A landscape with many valleys, sampled at points; each row gives a point and its height.
A ball rolls from a point to the lowest of its 4 nearest points, and stops where none of them is lower. Distance is the straight distance between rows; heights are no part of it.
z537 (h 718): | 100 |  90 | 136 | 140 | 154 | 124 | 165 | 100 | 118 | 129 | 144 |
z858 (h 465): | 119 | 129 | 128 | 124 | 136 |  98 | 125 |  94 | 104 | 147 | 114 |
z94 (h 236): | 138 | 133 | 123 |  69 | 117 | 108 | 110 | 120 | 107 | 147 | 102 |
z686 (h 217): | 135 | 123 | 131 |  78 | 121 | 120 | 119 | 121 | 118 | 143 | 105 |
z627 (h 280): | 140 | 124 | 135 | 131 | 126 | 152 | 128 | 154 | 155 | 116 | 129 |
z602 (h 389): | 110 | 196 | 112 | 125 | 118 | 133 |  84 | 132 | 144 | 121 | 154 |
z582 (h 44): | 156 | 135 | 127 |  82 | 106 | 136 | 108 | 153 | 132 | 130 | 107 |
z351 (h 481): | 108 | 123 | 132 | 141 | 143 | 100 | 136 |  89 | 104 | 143 | 123 |
z979 (h 178): | 143 | 125 | 130 |  72 | 114 | 123 | 116 | 134 | 123 | 137 | 104 |
z69 (h 514): | 115 |  91 | 138 | 132 | 147 | 145 | 159 | 124 | 137 | 123 | 138 |
z114 (h 181): | 149 | 126 | 131 |  97 | 117 | 142 | 119 | 149 | 142 | 127 | 111 |
z450 (h 406): | 125 | 138 | 124 | 107 | 126 |  91 | 115 |  94 |  98 | 150 | 107 |
z280 (h 621): | 107 | 111 | 134 | 133 | 146 | 109 | 145 |  90 | 115 | 138 | 128 |
z981 (h 480): | 117 |  95 | 140 | 120 | 143 | 137 | 153 | 121 | 136 | 129 | 128 |
z676 (h 518): | 154 | 152 | 122 | 104 | 103 | 145 | 101 | 164 | 142 | 124 | 120 |
z428 (h 301): | 150 | 138 | 126 | 105 | 111 | 143 | 112 | 157 | 144 | 124 | 115 |
z794 (h 278): | 151 | 132 | 122 | 197 | 121 |  93 | 133 | 119 |  97 | 137 | 110 |
z867 (h 89): | 128 | 137 | 125 | 181 | 133 |  92 | 129 |  98 |  98 | 137 | 123 |
z266 (h 258): | 123 | 106 | 137 | 107 | 135 | 131 | 137 | 120 | 133 | 134 | 116 |
z648 (h 241): | 125 | 137 | 124 | 163 | 130 | 158 | 129 | 153 | 155 | 107 | 155 |
z297 (h 353): | 130 | 106 | 140 | 119 | 134 | 147 | 143 | 136 | 145 | 123 | 126 |
z489 (h 49): | 143 | 123 | 133 |  88 | 119 | 136 | 121 | 141 | 133 | 132 | 108 |
z296 (h 192): | 122 | 103 | 127 | 165 | 139 | 162 | 158 | 156 | 148 | 103 | 167 |
z821 (h 348): | 117 | 134 | 127 | 157 | 139 |  92 | 131 |  91 |  98 | 142 | 124 |
z31 (h 274): | 120 |  93 | 137 | 139 | 141 | 155 | 157 | 142 | 145 | 115 | 143 |
z219 (h 254): | 133 | 134 | 130 | 153 | 125 | 153 | 130 | 156 | 153 | 110 | 145 |
z483 (h 391): | 132 | 149 | 120 | 152 | 124 |  83 | 113 | 100 |  92 | 148 | 110 |
z339 (h 289): | 116 | 160 | 120 | 162 | 129 | 148 | 118 | 147 | 154 | 109 | 161 |
z467 (h 147): | 115 |  77 | 132 | 148 | 145 | 155 | 171 | 141 | 139 | 109 | 158 |
z495 (h 244): | 146 | 134 | 123 |  54 | 105 | 115 | 109 | 139 | 108 | 143 | 103 |
z791 (h 614): | 108 |  89 | 137 | 131 | 150 | 134 | 161 | 108 | 128 | 128 | 138 |
z544 (h 267): | 129 | 150 | 125 | 152 | 126 | 151 | 118 | 152 | 155 | 110 | 148 |
z632 (h 286): | 134 | 160 | 123 | 144 | 120 | 148 | 107 | 153 | 151 | 113 | 143 |
z776 (h 138): | 139 | 115 | 135 |  96 | 123 | 141 | 126 | 139 | 140 | 128 | 111 |
z252 (h 413): | 122 |  94 | 138 | 128 | 139 | 151 | 154 | 131 | 140 | 121 | 133 |
z217 (h 522): | 113 | 114 | 135 | 119 | 140 | 110 | 139 |  96 | 114 | 141 | 119 |
z739 (h 444): | 146 | 170 | 117 | 118 | 103 | 141 |  93 | 162 | 145 | 119 | 129 |
z390 (h 309): | 145 | 141 | 128 | 127 | 115 | 148 | 113 | 157 | 150 | 118 | 125 |
z338 (h 281): | 133 | 144 | 119 |  72 | 117 |  94 | 106 | 111 |  94 | 150 | 103 |
z497 (h 401): | 110 |  81 | 136 | 137 | 146 | 146 | 169 | 123 | 133 | 121 | 147 |
z246 (h 212): | 122 | 129 | 126 | 167 | 131 | 161 | 139 | 154 | 153 | 106 | 161 |
z862 (h 247): | 127 | 133 | 121 | 187 | 134 |  93 | 136 | 100 |  95 | 138 | 129 |
z189 (h 516): | 107 | 123 | 129 | 164 | 142 |  99 | 146 |  88 |  99 | 139 | 134 |
z708 (h 359): | 107 | 185 | 117 | 139 | 125 | 136 |  95 | 132 | 148 | 115 | 159 |
z690 (h 451): | 129 | 150 | 116 | 100 | 118 |  82 | 104 | 101 |  88 | 151 | 105 |
z987 (h 39): | 128 | 108 | 134 | 147 | 135 | 156 | 150 | 151 | 149 | 110 | 146 |
z868 (h 197): | 130 | 114 | 135 |  95 | 128 | 129 | 129 | 121 | 130 | 137 | 110 |
z613 (h 219): | 137 | 141 | 120 | 180 | 125 |  88 | 124 | 105 |  95 | 138 | 116 |
z633 (h 45): | 138 | 177 | 118 | 127 | 110 | 140 |  92 | 155 | 148 | 114 | 137 |

Where does a ball stop that starts at each point below?
z339: z987
z189: z867
z69: z467
z252: z987
z495: z582
z351: z867
z858: z867

For each start below, name every point that the ball comes to, in order.
z94: z979 > z489 > z582
z219: z246 > z987
z537: z497 > z467
